A landscape with many valleys, sampled at points; each row gives a point and its height.
From any point a ball takes the steepest step (drop divided by distance) to one of its 6 nearest points. It stops when none of these is lower. Distance is the straight distance between rows; heights are no part of it.
mit h=2.29: [143  32 124 145 150  85 121 124 123 107 155 103 181]
zate h=3.21: [172  90 130 177  92  83 105 124 109 112 111 134 161]
regog h=5.97: [106 117 105 101 151 136 134 121 136 132 128 124 126]
kof h=3.44: [182 107 134 184  83  86  89 128 104  93 122 155 146]
Kan h=3.55: [177  55 149 162 121  41  96 127 103  95 170 140 177]
zosat h=2.01: [132  62 176 141 156 101 112 139 122 115 181 102 187]
Tasuk h=5.18: [ 90 143  44 127 108 135 186 144 169 131 154 128 100]
Fadev h=1.75: [108  86 194 132 169 117  99 150 119 131 164  92 159]
nuf h=2.85: [168 117 117 163  83 114 122 124 136 108  86 134 138]
pum h=6.57: [ 89 110  82 105 150 139 151 125 156 141 139 128 121]
Kurem h=4.99: [138 186 169 110 140 165 101 131  96 143 113 119 107]
karus h=3.03: [157 109  99 144  88 121 135 119 160 110  80 132 129]
Dasi h=2.04: [133  68 140 129 152 127 119 131 130 130 147 108 176]
tud h=2.33: [161  78 177 152 137  79 105 137 107 121 162 122 171]
befof h=3.04: [123  84  91 112 130 132 137 129 161 126 126 118 146]
fevat h=3.50: [132 112 129 119 140 142 116 128 126 139 110 120 146]
gat h=7.06: [106 153 143  97 176 157 114 120 103 145 117 113 124]
Komip h=0.33: [ 74 160 109 102 190 135 142 106 116 149 134 128 110]
Buzat h=4.06: [115  76  67 123 113 120 150 133 175 109 129 135 135]
Nopo h=1.84: [119 162  80 121  85 168 174 139 158 116  94 148  82]
roras h=6.78: [148 160 214 126 137 126  94 145 106 141 142 120 128]
losud h=3.28: [104 156  49 144  89 150 207 158 172 113 135 121  89]
vez h=3.88: [ 60 186  69 117 157 123 195  93 108 174 160 123  97]
posi h=2.47: [132 141  70 120  96 152 169 136 167 112 104 144  97]
Nalum h=3.06: [110 202 138  93 145 171 127  97 103 132  88 127  91]
feti h=2.13: [ 81 102 175 128 184 141 104 136 110 134 157  94 161]
zim h=5.44: [136 144 135 112 129 164 116 129 129 132 102 127 123]
Sov h=4.52: [181  95 179 160 115  44  81 130 108  97 170 160 145]
rezur h=3.40: [174 106 172 153 118  80  96 129 118 120 148 140 156]
zimi h=2.98: [188 127 125 186  74 110 109 127 115 103  92 152 143]
kulad h=5.26: [ 71 168  74  98 146 143 169 114 134 145 143 135  94]
Zutat h=0.96: [139 161 116 138  69 160 155 134 148 112  55 156  87]
gove h=5.16: [181 136 192 150 121 108  87 140 110 141 137 138 137]
Lino h=3.35: [112 167 107 101 121 178 137 114 122 135  97 131  91]
setum h=0.82: [148 104 182 138 152 118  96 145 128 134 149 109 168]
val h=3.09: [ 85 193  66 121 109 163 184 125 133 132 126 147  71]
Seto h=1.52: [135 104 149 123 155 136 105 124 133 139 136 112 157]
gode h=5.54: [128 149 163 117 154 151 104 133 110 145 125 121 143]
Vate h=1.09: [149 100 222 133 147  84  90 153 119 124 170 126 152]
dimu h=2.77: [117  86 234 124 155  87  78 154 118 134 182 103 146]
Zon h=2.49: [149  63 107 157 107  88 118 128 137 111 114 123 174]
Gafaf h=2.31: [138  56 108 147 128  95 123 124 133 117 135 109 180]
geli h=5.06: [ 89 120 114 103 179 143 126 130 133 142 139 113 143]
Puzom h=0.97: [154 156 133 127  84 168 121 119 124 120  68 142  99]
nobi h=4.87: [161 143 170 131 120 138 106 134 115 142 115 130 128]
zuf h=3.56: [ 76 208  64 112 132 140 186 101 121 157 143 138  79]
nuzov h=1.62: [115 129  79 112 109 143 145 129 155 126 108 138 104]
Bera h=1.60: [128 145  96 120 100 156 144 126 155 125  88 139 100]
tibur h=0.57: [133 190 122 110 100 183 145 112 116 130  65 145  76]
vug h=4.40: [ 88 204 101  98 145 160 158  87 112 137 116 140  73]
dal h=6.13: [150 125 220 118 147 100  79 152 117 136 160 121 129]
zanu h=3.79: [ 80 169  49 125 109 151 186 136 147 140 147 140  90]
dol h=4.90: [ 83 183  89  95 146 148 158 102 125 138 136 143  88]
lurav h=3.66: [162 127 169 128 122 126 104 136 124 139 134 122 153]

Where does a ball stop that starts at each point below?
posi: tibur
val: tibur
Kan: setum
Kurem: tibur
karus: tibur
Sov: setum
